Points, in no order, along strands that fork and pass close to each other.
(in the rows, 128 means zero)
Two points are linked if the straight distance between their rows is under 104.
k927: [127 109 164 125 143 124 123  99 125 130 140 148 113 110 173  93 165 105
 130 102 132 116]
k414: [152 176  59 128 185 144 111 158  81 200 134 120 151 211 174 135 181  87
 130 159 158  96]
k338: [170 112 160 130 123  98 108 161 121 120 137 112 103 159  75 165 100 100
 163 148 126  99]
k783: [113 145 126 123  78 123 127 139 187  86 124 131 136  89  83 127  78 166
 118 140 119 152]
k655: [149 148  55 109 153 142 127 158  87 169 115 133 170 196 105 192 174 108
 143 149 158  84]
k429: [120 109  89  88 131 125 118 132  32 187 149 108 119 148 147 148 171 106
 137 136 105 139]
k637: [117 114 139 145 182 105  95 104  66 161 125 132  92 142 140 162 165 107
 154 119 109 113]
k970: [142 111 171 109 133 125 148 118 146  89 147 141 107 171 155 131 109  86
 168 148 166 153]
k669: [ 71 143  69 105 113 166 149 108  95 160  82  68 137 146 102 164 121 123
 133 106 123 151]
k889: [143  97 131  92 128 125 139 138  75 152 180 134 130 132 184 101 170  52
 143 147 136 132]
k371: [ 87 117 111 108 105 153 134 122  96 147 104  66 106 113 114 130  59 139
 120 133  87 180]
k880: [180 120 134 106 119 118 117 160 134 132 165 139 147  89 121  64 173 122
 103 112 133  83]
k149: [117 129  81 122 123 149 140 137  79 148 128 163 154 108 170  97 135 156
 106 138  85 142]
k769: [165 139 131 154 147 105 127 143 119 127 148 201 152 128 188 103 144 150
 111 149 108 107]
k598: [138 153 115 112 150 149 137 133  84 177 135  79 112 180 177  95 144  68
 138 140 148 138]
k963: [138 103 182 122 129 128 141  92 176  91 155 170 121 102 187  83 165 113
 117 106 151 136]
k954: [160 169 146 176 135 114 108 142 173 118 128 169 138 108 130 112 139 194
  84 132 119  86]
k715: [116  94 154 106 102 149 167 100 181  76 166 179 144  87 183  77 157 112
 107 119 155 167]
k682: [127 125  86  91 109 139 153 138  92 156 121  59 131 185 100 170 133  78
 159 139 154 140]
k112: [175 152  99 121 146 124 132 164 127 128 157 162 182 151 127 104 180 126
 116 123 168  70]
k238: [158 155  93 136 183 133 108 161  72 181 141 159 148 173 192 112 164 105
 121 166 123  94]
k83: [140  82 180 155 101  94  95 102 164 113 144 152  97  43 126 107 127 156
 104 123  95 133]
k152: [103 106 121  93  98 157 139 121 120 122 124  96 113 122 132 114  91 112
 136 135 123 163]
k64: [136 158 152 188 134 101  89 129 168 113 114 141 116  97 112 147  99 185
 111 127  95 101]
k988: [ 95 147  54 113 126 138 139 135  82 156  93 113 146 147 115 152 127 143
 133 120 116 135]
k403: [153 136 107  98 150 128 119 142  72 189 164  97 129 169 179 101 175  40
 137 147 147 117]
k915: [115 121 151 144 121 103 129 112 184  86 113 152 124 116  64 177 117 150
 148 106 143 127]
k243: [161 143  75 100 130 130 132 174 113 138 133 146 173 186  89 182 155 115
 154 137 160  80]
k202: [139 145 187 169 104 123 124 110 204  92 127 127 104  87 149  96  86 164
 105 138 131 147]
k170: [115  50 177 149 103  88 105  90 145 101 131 154  83  53 141 124  98 147
 112 146  86 166]
k713: [ 85  87 167 115  83 143 141  89 221  65 137 169 114  68 128 108 116 142
 108 127 145 191]
k191: [118 148 142 177 132 123 118 114 136 139 113 134 116  93 174  90  93 171
 103 137  83 135]
k818: [145 110  62  60  80 137 152 158  94 145 133  77 152 160  93 154 146  87
 157 136 168 117]
k251: [ 96  83 152 134  91 103 120  97 211  62 132 173 108  61 102 131  98 156
 119 141 127 180]
k413: [114  99 106 126 124 124 141 135  56 152 140 167 134 112 186 109 112 141
 128 159  66 159]
k962: [148 139 144 122 115 134 136 154 122 135 116  74 112 161  84 135  94 103
 153 130 135 117]
k580: [102  82 134 132 128 110 124 111  60 145 139 151 106 104 175 138 108 140
 124 152  62 177]
k363: [121 193 140 156 111 144 152 127 216  85 111 131 153 137 123 102  93 168
 100 109 155 142]
k239: [ 64 141  94 125 114 160 147 114  96 155  84  40 110 136  90 170  82 131
 128 119 105 174]
k631: [139 113 178 152 127  87 127 108 199  67 135 193 121 124  88 163 114 166
 141 120 152 131]
k896: [155 155  92 121 185 134 110 149 119 151 146 166 172 172 135 141 205 109
 137 120 172  58]
k871: [109 116  81 110 109 143 144 136 113 122 126 169 162  85 148 101 131 160
 111 120 102 140]
k648: [127  88 176 114 103 136 163 112 178  74 150 144 110 133 155 106  91 101
 138 159 160 173]
k641: [154 168 126 137 163 149 112 153 158 148 113 123 157 127  73 117 195 150
  81  78 155  41]
k355: [118 173 110 136 137 147 130 126 175 122 104 141 165 107  98 107 178 165
  96  64 149  86]
k159: [ 80  76 173 136 117 124 113  73 152  95 110 118  76  74 113 130  96 136
 126 131  97 182]
k509: [126 128 162 170 119 120 128 109 167 106 125 135 106  95 180 101  64 164
 120 150 106 160]
k62: [141 192 131 177 176 155 139 134 132 160  84  87 134 180 122 143 119 108
 143 125 150  94]
k211: [138 113 153 143  93 105  88 130 144 126 133 124 104  49 109 102 132 160
 101 115  81 119]
k701: [108  98 142 120 137 114 145  95 145  90 129 149 119 157 126 163 123 104
 165 119 164 151]
k781: [132 147 131 144 180 123 102 122  85 158 116 118 117 172 121 189 174  82
 158 114 146  87]
k213: [110 138 117 114 136 147 150 117  79 168 109  45 111 184 122 163 102  84
 154 130 145 156]
k699: [ 88  74 137 102 116 117 116 108  77 134 120  89  84 118  90 160 124 105
 153 116 104 166]
k855: [105 175 145 146 121 149 160 117 183  90 105 107 127 144 139 112  70 141
 125 124 143 154]
k997: [ 98 110 131 124 128 117 128  99 137  96 105 130 121 147  94 190 106 123
 166 117 144 147]
k936: [170 112 148 135 105 102 105 154 133 138 148 119 118  77 110  79 124 146
 107 127 101  89]
k479: [106  96 151 136 131 111 111 114 104 131 106  81  87 109  60 176 109 124
 149 109  92 136]
k314: [173 151 131 127 148 132 102 152 144 144 137 115 149 114  90  80 194 139
  91  84 146  55]
k822: [134 144 101 145 137 128 108 158  69 165 119 124 128 135 132 134  90 161
 122 150  79 122]
k676: [149 165 128 143 181 126 112 130 118 151 112 132 136 170 114 162 186  95
 138  98 153  57]
k650: [132 140 144 128 128 143 143 142  97 162 104  43 103 165 125 127  83  98
 145 139 122 140]
k19: [132  54 122  71 103 147 163 133  83 134 178 138 132 114 173  98 152  74
 137 144 131 158]
k179: [141 174 110 146 160 146 135 142 102 165 102  90 138 189 155 128 131  98
 134 136 148 113]
k741: [105 129 138 149 100 112 115 139 154 103 109 107 115 101  70 150  51 164
 131 146  90 153]
k119: [185 142 185 157 110 107 134 125 184 103 158 155 123 116 162  81 120 156
 103 134 149 122]
k578: [150 106 167 144 139  81 111 127 138  85 147 194 124 149 111 177 136 138
 158 131 145 111]
k361: [115 124 119 106  86 129 137 145 175  93 146 141 150  97  82 106 121 159
 117 116 137 134]
k42: [149 169 178 207 157 110 103 121 146 124 101 123 101 133 115 155  84 165
 136 130 107 104]
k110: [119 101 107 111  99 117 129 123 130 109 143 168 149  97 115 128 131 149
 135 121 112 134]
k383: [ 88 162 152 148 135 161 141  90 184 107  86  92 114 124 127 125  90 129
 125 101 145 153]
k113: [140 116  93  96 115 117 128 154 117 112 146 158 167 149  88 163 157 119
 152 118 157  98]
k455: [124 154  67 131 147 145 122 166  61 173 114 127 149 165 128 155 130 156
 125 151  94 110]
k562: [135 211 143 166 133 148 146 137 205 110 104 128 157 131 128  78 119 176
  83 106 155 114]
k39: [156 202 144 172 134 133 122 149 201 124 120 140 155 103 117  76 136 193
  60 103 132  93]
k233: [ 92 142 133 154 115 131 126 117 136 119  91  95 104 103 111 137  50 163
 119 143  85 168]
k521: [ 49 127 130 122 130 154 136  70 160 105  90 111 113  97 133 131 115 132
 127  92 124 173]
k115: [163 139 119 140 160 124 127 152  90 164 156 174 148 132 218  92 150 121
 114 155 103 112]
k18: [106  88 161 100  95 145 165  94 216  63 163 181 137  86 138  94 136 140
 109 119 170 178]
k792: [124 147 120 159 135 127 104 141  96 151 102 118 119 105 136 110  98 177
 107 141  64 115]
k940: [137  99  86  65  94 135 154 140 125 113 153 120 159 140 105 123 166 100
 145 116 173 122]
k613: [173 136 114 114 121 122 132 162 135 117 174 171 173 116 131  81 174 144
 103 120 153  79]
k502: [165 159  50 103 162 137 112 171  80 188 145 117 168 201 146 152 187  72
 139 164 167  83]
k354: [149 183 146 175 166 130 125 131 158 122  99 131 135 165 123 149 119 152
 130 109 142  96]
k731: [114 119 153 135 162 122 111  95  92 149 120 115  97 119 153 131 157 110
 146 100 115 128]
k900: [156  90 166 143 137  82 109 138 128 102 140 149 104 146  92 179 119 118
 171 145 132 117]
k229: [102  86 133  81  91 159 162 111 150  89 138 109 118 126 135 112 100 105
 151 136 156 169]
k899: [116  78 136  87 125 112 123 121  41 164 157  88  93 139 128 150 129  84
 147 146  99 159]
k857: [ 57 104 160 142 137 133 120  63 160  94  83 112  88  96 106 160  82 144
 131 115 116 184]
k588: [140  81 108  69  88 136 163 136 123 106 171 148 157  92 136  88 162  98
 128 121 144 143]
k230: [130 136  53 101 144 130 119 165  32 207 120 100 144 175 128 162 166 112
 123 153 104 118]

A fork is a point with three links. Follow the links from the first point to the second and name the forks in between, in order.
k792; k239 -> k455
k502; k19 -> k940
k781; k170 -> k880
k110; k152 -> k371
k871; k822 -> k371 > k455
k509; k701 -> k455 > k371

Follow the links from the first point to the second, and from the first to the third. Name the last point that the two ways share.
k354; k338; k238 -> k940
k413; k701; k822 -> k371
k355; k731; k521 -> k880
k110; k822; k701 -> k371
k899; k792; k152 -> k455
k62; k682; k238 -> k940
k479; k792; k648 -> k455
k927; k355; k170 -> k880

A fork is a point with three links, a tip a point with one. Leave the first point through the second and follow the links. Name the first fork or tip that comes.
k954; k39 -> k880
k42; k354 -> k940
k413; k149 -> k371
k896; k676 -> k251
k113; k243 -> k769
k822; k792 -> k119
k479; k699 -> k455
k455; k230 -> k479

Name the points in between on the shortest way along the links from the first point to the second, in order.
k741; k580 -> k783 > k361 > k110 > k871 > k149 > k413
k963; k896 -> k927 > k731 > k637 > k781 > k676
k42; k211 -> k64 > k954 > k39 > k562 > k363 > k855 > k383 > k521 > k857 > k159 > k170 > k83
k371; k202 -> k239 > k669 > k988 > k455 > k822 > k792 > k191 > k509
